Points, in no order, along strands that fork and pass close to each other.
In the rows, zero is written as 128.
Points whose rows are less than 96.5 apart are linked; no others are. Some points are linked to none.
q162: [123 128  62 114 137 144 211 131 128  86  74 166 160 126 155 143  83 146
 139 137 125 148  94 117]
q652: [138 132 132 107 126 124  43 148 164 184 135 131 123 169 152  79 158 109
 122 126 112 127 164 113]
q69: [150 151 175 133 140 149  77 128 150 152 123 133 112 121  73  89  93 127
 113 135 136  97 158 139]
q516: [173 176 119 135 148 134 151 129 107 128  87 146 170 141 129 153  96 126
 111  98 212 125  91 102]
q426: [112 129 180  62 155 132  50 103 159 193 143 120 152 141 166 134 134 101
 100 111 108 108  98  95]
q622: [171 151 204 137 162 171  93 167 107 191 117  89 155 154 166 130 137  95
 117 133 131 109 140 111]
q721: [103 194 160 116 147 175 109  99 155 132  98  87  66 160  73 159 131 124
 160 102 152  67 106 119]
q920: [ 98 100 159  81 160 122 101 113 141 182 158 103 140  95 196 153 183  76
 132 104  95 115  95  98]
q141: [152 124 123 194 136  69 177 145 114 116 143 130 135 118 125 141 119 124
 145 115 189 152 130 156]
q730: [119 103 111 102  95 110  96 151 125 115 123 136 187 142 104 176  89 145
  99 139 154 185  90 119]
q251: [106 134 149 121 116 177 131 140 134  78 146 132 118 133 134 115 119 150
 105 173  37 106 107 117]
q609: [109 112  84  74 111 137  88 190 116 127 109 124 182 165 174 153 133 122
 101 136 138 201 135  87]
q634: [125  94 129 149 100 144 113 144 146 121 128 137 152 122 173 112 162 131
 123 144  67 127 130 123]
q122: [141 135  93 121 117  89 139  91 148 154 116 142  94 111 102 110 168 123
 160  91 141 106  97 136]
q218: [101 131 126 166 117 153 171 130 125  60 132  96  66 114 120 154 163 137
 163 136  85  86 123 139]
q250: [124 135 181 148 167 126 114 143 126 153 149  56  73 167 122 151 145  88
 149 109 118  77 131 118]
q103: [138  97 147 183 137  81 150 123 121 104 165 111  81  96 120 149 159 125
 150 130 125 107 172 165]
q326: [118 139 122 158 164 104 158 129 117  92 150 107  47 121  63 112 149 117
 141 111 143 118 191 155]
q562: [128  83  59 155  49 125 179 132 111  84  94 130 175  99 124 111  84 138
 115 109 139 154 138 133]
q575: [152 126 190 181 125  99  89 142 146 157 152 110 132 130 127 114 104 124
 114 130 159 116 178 154]
q18: [138 125 115 129 151 123 114 175 118 172 146 114 160 153 184 124 187  93
 128 120 118 168 147 101]
q688: [148 106 215 162 118 103  77 121 145 169 154  96 100 132 143 125  92 105
 124 126 135  87 171 140]
q91: [105 116 151 128 137 133 109 186 107 121 164 131 158 163 150 147  98 149
 121 205 128 191 170 137]
q716: [103 173 118  46 174 143  92  89 158 139 126 124  88 137 123 146 180 110
 128  86 129  86  81  87]
q627: [144 111  92 104 130 108  70  97 176 168 118 142 127 132 130  66 168 107
 125  73 118 120 143 116]
q624: [141 104 121 152 123 119 101 173 122 143 154 122 127 157 159  97 162 129
 149 159 112 155 192 137]
q181: [ 91 131 150 152 120 134 178 105 113  64 147 106  60  89 102 175 148 145
 157 147 109 106 144 165]
q850: [122 108 215 105 125  86 111  83 138 150 154  99 112 138 118 154  99 129
 147 139 124  93  89 157]
q26: [128 142 127 139  83 123  82 121 136 174 116 144 179 108  57  87  76 134
  99 114 180 117 144 138]
q395: [128 103 105 156 130 148 157 171 112  82 129 143 141 134 159 104 100 152
 129 173 104 171 193 132]
q62: [100 123  51 109  87 133 186  98 113 122  88 175 170 100 101 127  92 156
 140 139 145 153  82 128]
q524: [121 138  83 148  92 140 193 136 138  69 122 152 162 136 150  90  57 149
 103 135  93 133 129 121]
q979: [119 141 151 144 112 174 144 170 116  99 164 110 118 143 166 112 136 133
 108 171  29 108 145 111]
q867: [117 129 115  80 140 152  67 163 144 174 143 135 131 161 164  89 189 107
 131 154  81 157 162 106]
q572: [127 145  56 107 118 106 183  96 117 145 105 171 143 121 100 123 115 147
 150 117 174 156  87 131]
q761: [107 145  90 141 142  92 210 101  88 128 140 148  73  87  73  95 121 132
 133 134 170 145 169 168]
q276: [101 134  90  97 137 149 140 104 133  99 128 146  71 123  44 109 136 148
 158 146  98 119 121 134]
q9: [163 173 165 139 194 169 114 176 111 125 119 129 113 146 105  89  92 135
 105 153 151 137 174 123]
q943: [127 122 210 125 118 101 111  83 143 156 130  86  77 137 118 153  99 108
 152 107 143  68 102 137]
q759: [135 114 135 173 113 115 188 125 117  88 130 134 125  97 160 154 143 141
 148 150 116 122  91 150]
q906: [ 88 150 140 119 150 144  91 102 165 132 131  95  68 172  70 146 138 109
 160 105 116  75 121 114]
q879: [105 121 145 153 104  80 144  96 118 143 166 150 139  81  81 142 105 138
 116 144 164 133 139 177]
q895: [155 191 147 119 213 141 169 150 101 118 124 137  95 160 112 141  86 129
 126 151 158 130 108 114]
q861: [191 133  95 162 116 120 112 118 139 159  92 122 153 130 118  57 131 108
 123  60 184 119 152 132]
q607: [116 140 127  93 159 139 175 116 112 115 120 133 129 113 193 183 176 128
 142 134 120 142  42 114]
q36: [149 186 121 113 175 163 112 130 132 119  97 109  71 158  74 105 144 115
 139  97 136  84 122 104]
q621: [ 84 117 104 134  88 121 160  80  99 126 148 165 119  52  69 108 123 159
 128 160 114 107 147 167]
q919: [107 110 181 124 116 127  84 167 113 150 174 108 169 170 158 148 112 139
 124 193 123 172 151 148]
q755: [115 132 171 154 108 157 166 146 112  91 160  87 109 127 170 144 146 120
 120 149  40  83 102 123]
q135: [134 102  74  81 153 132  96 104 159 136 118 141 119 122 140  71 192 114
 132  86 102 136 129 111]
q236: [145 142 134 117 105 127  50 142 157 166 112 134 183 157 130 114 116 126
  98 106 159 137 135 110]
q918: [177 121 113 189 109  85 119 138 139 151 123 115 145 131 121  73 128 114
 132  76 180 127 171 145]
q73: [111 146  83  77 130 156 164  99 131 100 103 167  90 119  84 126 136 156
 152 150  98 129  81 119]
q417: [138 153 156 137 118 155  82 132 134 160 110 149 154 104  60  71  73 143
  99 138 164 123 177 149]
q104: [ 84  94 171 136 130 134 143 115 121 105 147  66  79 143 131 184 161 121
 174 139  88  85 112 141]
q48: [120 138 138 115 154 132  94 173 121 131 150 144 157 178 122 131  78 152
 110 180 140 187 152 125]
q608: [131  96  50  98 152 168 155 154 124 107  85 139 168 165 187 102 118 128
 122 128 109 184 146  98]
q738: [112 115 124 121  84 154 118 103 170  98 119 147 122 104 132 107 149 137
 111 129  47  82  96 120]
q748: [124 177 154 111 198 127 158 134 114 104 149 134  73 143  77 136  91 137
 122 160 145 138 121 140]
q454: [149 117 147 159 100  91  74 153 149 178 119  95 177 144 182 144 142  93
 104  79 171 127 130 113]
q420: [130 153 210 151 165 141 127 131 120 129 122  63  73 137 108 147 117 105
 146 117 153  67 128 142]
q115: [154 195 103  78 149 138 131  79 137 149 102 169 136 128 113 119 143 133
 113  87 175 107  78 102]
q411: [113 125 131 133  77 170 104 151 138  84 139 157 164 136 151  99  93 164
 105 185  76 144 163 133]
q567: [159 156 133 140 170  94 149 130 120 159 133 114 134 132 185 156 185  96
 130  83 169 115  81 111]
q821: [143 148 112 119 154  92 158 111 133 144 124 124  97 114 172 161 202 117
 155  88 148 122  73 117]
q837: [118  76 145 159 100 128  90 115 141 105 157 114  77 109 123 139 144 131
 150 138  59  84 201 138]
q752: [ 84 135 116 145  83 135 171  82 103  84 144 141  81  50  78 132 136 147
 134 142  93  82 169 169]
q896: [116 151 107 129 114 148 208 122 132  80 102 170 140 110 146 142  85 158
 131 156 107 132  73 123]
q138: [131  96  91 187  72  89 191 102 112 113 126 147 141  67 122 126 142 144
 160 121 152 127 126 162]
q705: [ 93 144 120 101 174 152 130 124 128  89 142 122  65 155  60 143 133 143
 153 159 103 125 118 126]
q352: [112 125 148 113 146 169 158 154 111 129 138 115 154 110 194 145 176  98
 116 140  58 133  83 103]
q869: [140  91  30  92 139 148 133 129 131 116  93 134 161 166 163  94 122 123
 120  98 143 193 148 113]
q868: [139  95  74 125 124  98 137 197 107 108 105 114 158 163 145 155  90 134
 119 130 165 197 158 110]
q585: [173 144 103 143 184 120 134 171 110 150 137 105 104 172 148  89 174 101
 133 106 120 139 154 103]
q455: [136 102 143 173  83 130 110 126 128  89 158 129 111  86 145 109 135 148
 127 145  65  97 215 158]
q249: [117  83 202 116 128 100 105 111 127 144 165 107 156 145 142 155 110 142
 135 160 111 129 103 159]
q358: [142  81  95 169  80 111 105 163 127 119 135 121 151 148 167  97 151 135
 148 143 135 165 202 151]
q675: [110 110 108 133 116 156 140 111 112  73 145 149  91  87  78  82 125 152
 118 153  71 128 214 163]
q379: [107 107 116 140 161 113 184 158 113  92 127 152 152 126 122 171  60 148
 122 171 150 182 140 140]
q413: [136 108  95 141 155 140 177 148 119  90 119 158 128 130 135 110 107 148
 140 159  99 159 136 130]
q804: [122 103 179 128 145 120  77 140 139 147 173  94  86 154 117 135 131 124
 133 157  88 109 166 136]
q477: [136 151 151 127 177 130 107 164 125 126 158 142 116 157 102 100  94 145
 108 167 132 162 167 133]
q401: [153 111 212 152 119 124  73 132 143 200 131  85 106 147 174 121 115  81
 125 114 124  84 149 109]
q926: [130 150 115 113  88  90 146  74 159 179 120 132  78  95 113 155 168 137
 169  89 152 103  78 135]
q802: [140  97  49 151  76 153 180 107 130  87  98 136 161 119 152  70 102 132
 120  98 115 150 126 134]
q285: [111 120 174 139 150 144 187 133  95  75 149 132 122 113 150 167  96 153
 132 187  98 141 103 155]
q87: [ 97 138 159  95 108 164 139 104 149 100 124 124 126 108 170 147 152 134
 114 141  57  92  45 120]
q713: [106 134 116 119  74 156 147  92 143  92 130 165 126  91  91 102 114 160
 123 155  66  94  99 138]
q419: [173 155 112 152 121 122 128 101 141 164  86 122  86 103  83  77 143 104
 151  70 164  66 135 131]
q993: [103 125 177 137 120 153 158 113 113  64 162 143 128  94 125 146  91 161
 101 183  78 126 136 163]
q944: [134 123 215 108 137 128  70 138 133 187 156  92 151 171 152 129 104 118
 118 149 117 118 130 131]
q240: [152 125 106 144 125  91 122 105 149 151 130 127  88 125  81  84 149 115
 149  94 133  95 139 138]
q819: [148 102 102 154 132 100 134 130 131 126 141 146 133 130 110  99 136 136
 142 129 133 152 146 144]
q284: [121 128 205 122 115 122  57 147 140 158 163 111 166 165 134 126  82 144
 108 168 148 144 158 153]
q39: [126 129  70 107 161 127 197 129 117 105  84 167 156 136 171 173 121 138
 142 131 146 160  79 106]
q875: [141 162 126 100 161 138  90 147 122 151 123 129 194 150 168 141 140 108
  77  89 176 139 110  78]
q574: [145 205 156 110 120 128 158 100 133 159 115 107  70 114  91 159 129 152
 155 103 175  98  83 136]
q843: [126  88 102 148  67 116  99 195 118 107 122 113 168 149 170 136 132 134
 128 155 139 182 172 128]
q685: [166 158  99 131 126 161 121 104 108 162  69 154 159 107  69  64 101 129
 122  99 188 104 134 127]
q499: [111  80 142 159  56  96 137  80 139 133 137 150 162  76 120 161 121 146
 139 139 126 108 100 168]
q15: [147 148 147 157 117 120  81 180 131 136 132 118 153 160 130  93  95 132
 110 137 186 159 195 142]
q847: [186 164 106 154 200 127 160 164  99 130 117 122 109 167 138  92 131 109
 133 104 157 130 144 104]
q27: [142  99  34  98 129 110 153 123 120 116  89 138 171 146 129 130 110 117
 115  82 175 180 116 107]
q340: [160 165 133 105 135 145  95  93 147 161  86 162 166 120 115 113 132 116
 105  83 174  90  98 109]
q504: [113 140 146 155  95 130 210 103 107  79 137 146 103  67 126 160 114 161
 142 162 123 124 107 167]
q539: [118 100  96  86 117 120 111 171 114 111 103 132 185 152 145 190 100 134
  89 136 145 190  96  92]
q522: [144 149 104 124 167  98 170 133 110 126 121 146 154 156 157 178 119 128
 131 124 177 158  73 112]
q168: [137 110  48 120  91  85 155 128 105 131  99 131 171 122  88 134  90 125
 118  87 196 166 105 123]
q984: [124 112 166 172 118 135 134 134 105  74 166 132 114  88 156 140 134 147
 107 161  76 131 216 171]
q803: [157 187  76 103 136 122 163  92 113 152  99 168 140 135  92 107 102 137
 131 100 190 129  95 115]
q660: [116 113  54  75 130 136 104 175 111 131 112 113 183 148 200 123 158 104
 110 103 154 199 159  82]
q337: [138 111 107 119 104  96  74  96 174 177 118 156 155 124 113  95 137 115
 119  85 133 121 121 125]
q480: [ 85 151  92 141 149 141 146 118 141  95 130 101  51 155  72 149 170 134
 192 112 125 108 132 131]
q600: [148 150 142 114 143 138  55 148 152 191 121 123 153 148 177  94 163  96
 102  92 135 117 152  91]
q224: [154 155 115 127 115 138  86 182 118 122 101 124 161 165 112  95  70 136
 104 128 197 171 187 121]
q974: [176 152 198 144 198 181 116 160  95 142  95  93 110 135 124 138 132 113
 130 137 149  93 129 122]
q517: [133 121 146 158 153  97 154 134 118 113 154  96  70 129 121 159 162 122
 163 132 126 112 115 147]
q894: [102 150 143  89 110 113 114  76 169 162 119 110  63 131 109 174 155 124
 164  89 135  88  74 119]
q751: [128 133  72  72 181 122 113 100 145 133 134 146 133 108 159  99 193 113
 129  77 135 126 102  94]
q388: [129 120  64  79 136 122  82 146 133 132 122 127 186 144 173 113 157 113
  97  76 164 178 139  86]
q899: [155 149 140 132 105 143  93 163 111 128  86 122 188 130  86 145  62 132
  83 113 201 145 127 117]
q144: [ 99  70 184  93 120 128  80 113 145 178 150  96 110 141 171 151 151  93
 137 140  59 112 120 107]
q427: [124 114 208  88 133 116  69 109 142 189 139 102 174 159 167 145 109 111
 106 118 121 120  89 117]
q519: [ 97  97 150 172 127 147 145 141 117  90 148  71  78 133 137 166 175 112
 165 137  65  80 143 131]
q654: [119  86 131 151  87 118 100 161 130 112 142 130 175 136 144 146 117 150
 124 158 129 170 148 141]
q332: [110  74 189 118 113 114  62 117 143 179 164  95  89 159 150 143 124 105
 140 145  74 102 157 115]
q838: [ 82 125 124  67 155 129  76  82 177 151 126 115  78 126 129 151 174  94
 140  87 102  85  89  93]
q712: [133 113 189 140 140 122  83 125 143 183 134  76  77 157 149 139 136  73
 135  98 107  74 136  98]
q851: [140  77  61  87  66 110 100 169 121 105  87 117 168 130 149 135 128 128
  97 102 152 194 131 106]
q546: [ 93 106 160  92 144 145 135 125 125 151 146 106 169  82 210 158 184  86
 129 118  83 125  75 109]
q342: [158 190 119 135 162 108 189 121 110 129 121 144  85 124  96 129 107 139
 150 125 188 134 107 138]
q780: [120 118 112 147  93 154 146 116 118  73 142 162 137  92 116  79  95 162
 107 158  83 140 196 152]
q717: [129 144 119 147 120  91 143 101 122 151 148 139  95  93  56  88 121 125
 129 119 159 104 156 161]
q160: [101 120 103 151 110  85 147 101  99 147 156 157 139  88  66  95 103 138
 105 133 169 144 172 172]
q662: [169 120 139 206 129  69 135 152 131 141 143 111 137 125 137 117 135 113
 136  96 182 129 156 150]
q187: [109 111  93 110 127 122 134 125 128 108 105 150 187 111 174 171 149 125
 112 112 141 165  68 109]
q760: [134 101 136 142 108 121  97 176 130 177 151 111 147 151 186 119 187 100
 147 154  99 153 171 125]
q764: [123 135 132 140 123 141 188 127 121  97 114 134 126 107 185 157 155 133
 138 143  96 122  53 120]
q311: [ 78 123 155  84 129 160 140 106 140 117 117  93  98 105 173 173 188 110
 147 119  70  90  56 110]
q334: [104 118 118  83 121 172  77 166 135 148 129 152 163 157 171 103 165 129
 122 177  75 166 142 110]
q468: [140 151 150 107 159 132  99 162 106 166 140 114 189 176 167 158 132 109
  94 122 153 164 104  97]
q936: [146 129  85 113 124 112 113 196 114 116 109 112 150 184 131 117  69 132
 111 133 186 191 185 116]
q757: [170 166  80 125 126 136 142  89 119 166  92 141 122 113  73  54 126 119
 136  80 174  93 123 136]
q484: [134  88  91 160 127  96 173 179 104  95 106 123 169 136 155 179 101 130
 126 131 158 180 118 116]
q769: [116 121 126 109 122 178 118 135 142  92 126 167 144 135 126 102 106 161
 110 180  57 143 112 116]
q487: [121  90 159 138 115 116  90 129 139 129 161 139 146 131 122 137 118 152
 126 167 109 141 142 154]
q186: [162 183 163 108 173 173 101 180 103 183 136 111 155 177 161 116 148  94
 107 135 126 137 148  88]
q793: [167 168 130 145 201 126 152 169 100 133 127 130 131 172 141 126 101 121
 118 135 156 145 130 106]
q632: [130 165 132 115 129 139 104 141 120 133 116 151 181 139  65 131  40 143
  86 138 185 153 120 124]
q987: [107 108 117 119 102 112 111 117 131 130 137 161 181 125  81 144  92 150
 116 152 142 162  97 139]
q136: [149 140  93 125  96 100 121 147 112 132  99 128 180 134  81 138  73 124
  95  93 204 154 116 115]
q347: [127 141 113 100 194 141 179 144  94 134 136 132 137 139 185 172 173 106
 136 139 112 154  76  95]
q576: [133 136 140 106 181 127 133 136 112 150 143 118 128 153 155 154 168 107
 131 134 109 135  78 109]
q647: [157 207 159  88 138 161 140  91 124 154  95 139 106 118  93 150 122 152
 133 119 176  90  69 122]
q731: [ 98 137 173 113 153 120 114 104 134 118 170 121  73 121  51 141 112 131
 118 152 120 113 152 164]
q715: [145 105 146 170 156 113 164 177  93 147 160 102 147 145 177 156 165 105
 144 148 111 156 121 125]
q172: [105 103  88 110 106 143 132 130 130 105 111 174 180 127  93 131  74 159
 116 163 118 171 112 125]
q201: [149  91  85 188 108 106 198 123 112  87 118 142 129  94 140 105 137 135
 153 120 134 139 140 153]
q202: [170 149 191 160 158 150 130 127 110 144  89 124 142 100 112 142 108 126
 136 129 190  99 113 149]
q591: [129 155 104 143 182 121 147 143 123  98 136  98  49 157  78 118 153 119
 162 112 135 112 143 127]
q950: [126 120  81 160  86 128 179 146 135  78 101 134 175 121 198 111 125 123
  98  91 109 140  96 106]
q223: [110 105  90 131  86 149 164 147 128  74 103 155 180 120 122 124  51 158
 103 154 113 158 133 123]
q739: [104 162 139 156  83 130 186  95 112  55 160 133  91  70 110 133 114 149
 116 137  79  80 148 161]
q701: [130 183  96  87 143 145 108  94 152 141  99 128  72 147  53  98 151 120
 143  86 135  84 110 110]
q228: [129 170 100  57 202 138 106 106 138 138 142 136 117 127 150 116 188 106
 113  83 142 100 100  75]
q453: [169 124 179 131 147 164  89 101 138 167  62 125 102 107 123 142 141  99
 142 102 152  60 116 116]
q983: [ 91  78 148 145 114 118  79  93 159 127 157 101  58 135  90 155 127 112
 159 125  87  82 171 128]
q316: [116 127 177 160  82 142 129 118 124  72 173 136 154  98 146 136  84 164
  92 171  69 110 158 160]
q282: [134 106  84 116 150 158 136 154 123 113 108 153 143 154 156  97 136 141
 128 151  87 169 138 108]
q86: [116 154  75  59 151 148 156  89 133 119 102 189 126 125 116 139 135 154
 138 140 120 148  61 108]
q458: [100 102 111 137 137 132 155 166 116  84 126 153 154 129 126 136  65 155
 107 177 134 195 193 141]
q443: [ 98 129 149 128 146 113 116 110 127 110 170 140  72 112  50 116 126 135
 102 148 112 131 200 163]
q439: [131 140 118 134 135 106 167 118 135 127 121 106  62 122 134 171 189 132
 177 109 133 116  84 132]
q108: [107  96 107 107 103 141 104  95 178 119 106 149 123  83 153  98 175 120
 122 101  65  98 102 113]
q640: [124 112  93 122  69  95  75 100 153 178 123 152 185 124  75  96 107 131
 110  98 155 128 122 130]
q173: [123  85 153 166  53 117 124  90 152 117 136 143 156  84 146 145 122 139
 126 134  84  85 110 151]
q148: [ 94 111 171 123 102 117 157  85 133 115 140  78  63 116 122 197 149 150
 187 133 119  99  99 159]
q543: [168 154 192 160 172 140 113 171 108 162 144  89 127 155 144 120 129 109
 119 136 135 110 140 127]
q130: [146 120 120 149 100 100  72 158 148 149 134 124 162 161 132  97 123 131
 124 122 160 154 169 135]
q564: [109 116 138  99 126 122 118  91 155 135 124 124  87 124 113 165 165 126
 155 128  98 100  73 133]
q831: [119 110  78 114 136 145 132 183 108 141 122 123 182 139 207 123 178  99
 123 118 122 190 152  90]
q771: [116  96  92 148  74 146 132 124 117  86 137 157 154 103 119  80 100 158
 114 150 119 168 227 167]
q23: [153 150 138  97 130 166  53 114 154 161  82 156 190 128 129 109 126 120
  82  88 166 107 122  93]
q958: [132 153 136 108 147 138  90 190 107 151 139 123 176 195 147 142  96 130
 102 160 149 183 137 103]
q719: [188 155  71 140 187 112 179 125 110 128 103 134 115 163 133  87 117 117
 141  89 177 144 135 117]
q139: [163 172 134 135 191 156 125 153 117 115 116 118  80 148  76  78 115 122
 126 121 139 110 162 123]
q692: [157 176 122 127 169 103 185 126 112 129 129 137  97 141 139 166 134 140
 158 126 171 142  74 129]
q200: [125 185  97 131 144 104 204 112 102 143 132 143  68  97  70 106 107 146
 147 125 184 135 135 149]
q450: [136 130  71 154  73 141 189  99 136  81 124 149 142 114 138  62  98 139
 118 111  91 118 121 137]
q404: [122  75  85 149  71 100 120 118 146 119 102 141 184 100 140 132 155 126
 125  94 136 149 106 132]
q46: [154 131 209 125 124 139  97  84 141 173  84 109 104 111 128 147 104 102
 142 104 153  60  92 124]
q151: [ 95 113 126  65 169 127  75 100 164 158 145 124 120  91 168 137 185  95
 129  98  98 103  93  86]
q976: [105 122 134  95 169 166 120 141 120 101 139 122  91 156 102 145 145 136
 139 173  62 129 101 116]
q533: [106 100 178 126  96 152 132 110 137 108 140 101 115 118 167 150 147 125
 126 145  45  76  90 127]
q406: [114 102 171 150 153 136 134 157  99  94 178 125 111 123 144 145 125 146
 116 190  91 157 188 155]
q674: [103 127  78 135 130  96 183 106  99 132 136 164 125  93  72  98  96 144
 130 144 164 158 149 160]
q708: [103 106 123 134  79 147  98 151 126  85 142 159 160 128 134 110 100 165
 120 189 115 172 210 156]
q786: [150 151 176 124 162 162  68 146 148 150 119 107  91 151  94 103 118 117
 119 130 116  84 150 116]
q328: [118 104 156 103 146 130  93 135 136 166 148 117 139 145 159 143 164 112
 125 145  81 134 104 119]
q213: [109 132 166 108 193 133 141 140 107  98 170 129  90 145  92 145 101 145
 121 189 105 153 129 146]
q577: [114  70 108 139  79 101  79 130 165 145 114 136 185 109 168 139 165 117
 121  98 128 146 122 120]
q957: [103 119 132 165 130  89 146 101 121 103 159 112  55  93  72 142 159 116
 144 111 127  99 202 167]
q842: [136 127 114 178  91 129 176 112 119  64 145 141 108  81 125 101 125 143
 128 129  80  93 162 155]
q279: [107 128 137 119 108 175 120 159 139 130 138 122 155 117 198 105 170 109
 102 142  44 127 120 102]
q405: [142 178 117  93 163 148 117 116 128 140 115 174 159 155  74 118  67 147
 102 139 161 140  97 110]
q914: [144 148  87 101 173 118 122 132 123 138 122 146 174 152 162 126 151 112
  99  83 168 150 109  87]
q58: [118 142 168  88 128 136  38 143 157 210 143 116 163 149 192 120 146  86
 106 113 128 125 143  95]
q892: [ 81 129 129 107  90 145 149  84 118 112 145 168 113  70  65 132 109 167
 131 182  95 110 108 159]
q834: [165 161 135 123 152 152 115 159 104 124  86 133 186 160 125 159  75 129
  89 116 196 142 112  96]
q74: [155  91  94 197  83 125 168 128 123  80 132 129 136 100 159  80 141 138
 138 114  97 122 171 148]
q446: [157 172 166 102 183 181  77 162 125 161 124 106 114 170 122 112 142 106
 109 131 106 101 138  94]
q594: [141 146 140 105 143 119  77 100 167 164 114 129  94 138 110 113 145 103
 124  90 120  81 105 107]
q220: [129 120 179 171 122  77 120 105 132 142 172 131 113  97  97 130 113 123
 110 126 151 117 181 177]
q596: [ 98 141 169  91 118 123 169  86 120 118 149 125  86 105  92 176 118 169
 162 163 130 134  77 167]
q893: [101 112 102 146 115 120 208 136 112  84 109 161 160  99 120 172  65 155
 130 161 154 161 109 147]
q951: [137 108  90 175 131  80 198 148 108  99 115 139 150 119 142 166 112 133
 152 127 175 167 106 138]
q336: [161 129 156 168 146  90 116 144 132 183 133  95 152 136 188 139 169  80
 117  79 154 112 114 113]
q238: [107 106 158 115 153 154 103 155 122 124 162 103  96 157 118 138 150 133
 135 175  59 129 140 124]
q129: [132  98 139 171  59 133 115 127 148 107 137 139 166 104 165 117 130 148
 115 140  78 110 139 141]
q992: [112 129 226 147 129 124 126  95 129 133 119  58  60 129 116 155  94 103
 160 104 159  56 136 142]
q436: [175 119  79 138 140 116 107 139 136 151 125 123 135 171 143  59 153 118
 133  97 146 158 169 128]
q857: [115 118 141 120 129 112 114 100 150 129 150 124  77 122  75 143 136 133
 154 140 107  99 112 147]
q790: [ 88 106 117 131 128 126  80  97 172 135 127 105  58 156  84 141 155 101
 163 102  95  77 139 108]
q245: [116 103 112 136 125 114 125 109 123 112 159 150  93  98  67  91 132 144
 125 145 107 132 200 163]
q849: [126  83  70 161  62  92 160 120 122 111 106 142 177  92 111 138 127 131
 138 108 156 151 107 143]
q263: [157 181 162 102 142 166 117  90 139 154  72 122  88 113 116 155 154 120
 140  91 165  62  87 109]
q197: [141  90  84 167  93 143 138 173 117 109 114 118 161 144 203  87 162 121
 137 128 107 166 169 125]
q980: [126  92  80 159  96 132 150 163 125 100  99 118 180 117 206 111 162 116
 114  93 114 161 124 109]
q972: [135 178 177 122 122 111 160 102 136 147 126  70  57 133 120 182 144 144
 175  96 169  98  85 140]
q303: [117 106 167 136 168 136 145 148 102 103 163 129 124 134 130 152 110 149
 124 190 101 160 129 146]
q582: [133 153 107  84 168 126 130 109 128 131 124 175 143 154 102 138 112 142
 124 141 138 150  77 112]
q14: [103 139  85 132  69 142 188 103 129  95 100 173 167  93 121 121  89 155
 124 141 117 130  72 129]
q615: [127  94 129 135  88  83  51 133 174 182 124 123 170 137 174 129 144 101
 113  87 146 136 138 113]
q219: [ 95 136 155 115  87 101 163  75 128 153 158 120  77  77  83 170 127 161
 163 143 146 108  99 171]
q840: [196 156  80 148 147 135 156 114 112 135  78 134 151 139 124  79 121 110
 124  67 202 124 134 119]
q645: [ 96 136 165 127 127 121 197 103 103  90 152 128  74  84 107 179 126 160
 149 167 136 140 113 174]
q501: [108 106 157 134  72  82 151  69 135 156 149 134 120  80 111 168 125 150
 163 141 147 106  86 175]

A fork is a point with three links. Follow the links from the first point to the second and name the forks in between, in order.
q987; q36 => q660 q48
q358; q914 => q660
q487; q879 => q943
q276; q27 => q899
q976; q129 => q645
q103; q562 => q849
q867; q18 => q48 q660
q950; q138 => q358 q660 q849

A fork is a point with three links, a tip a point with one. Leave the first point through the second and follow the links. Name the first fork or tip that comes.
q771; q708 => q311
q896; q14 => q847
q803; q572 => q160
q450; q524 => q660
q87; q533 => q240
q634; q129 => q645
q504; q759 => q899
q406; q984 => q721

Follow the links from the first point to the second, and from the first to the third. Name the last point that the two ways share.
q564; q23; q574 => q160
q624; q420; q453 => q943
q91; q201; q487 => q660
q621; q609; q567 => q849
q919; q223; q950 => q660
q326; q739; q450 => q849

Name the points in between on the shortest way along the links from the first point to the second, in order.
q69; q546 => q417 q26 q640 q337 q627 q135 q751 q228 q716 q838 q151 q920
q987; q574 => q730 q539 q609 q660 q831 q18 q760 q624 q358 q843 q654 q487 q249 q850 q943 q46 q453 q263 q647
q46; q443 => q943 q992 q420 q250 q712 q401 q688 q575 q220 q879 q160 q717 q240 q122 q926 q894 q564 q857 q731
q39; q868 => q162 q896 q14 q62 q572 q803 q115 q340 q23 q236 q130 q15 q224 q936
q201; q660 => q138 q849 q562 q802 q450 q524 q223 q172 q987 q730 q539 q609
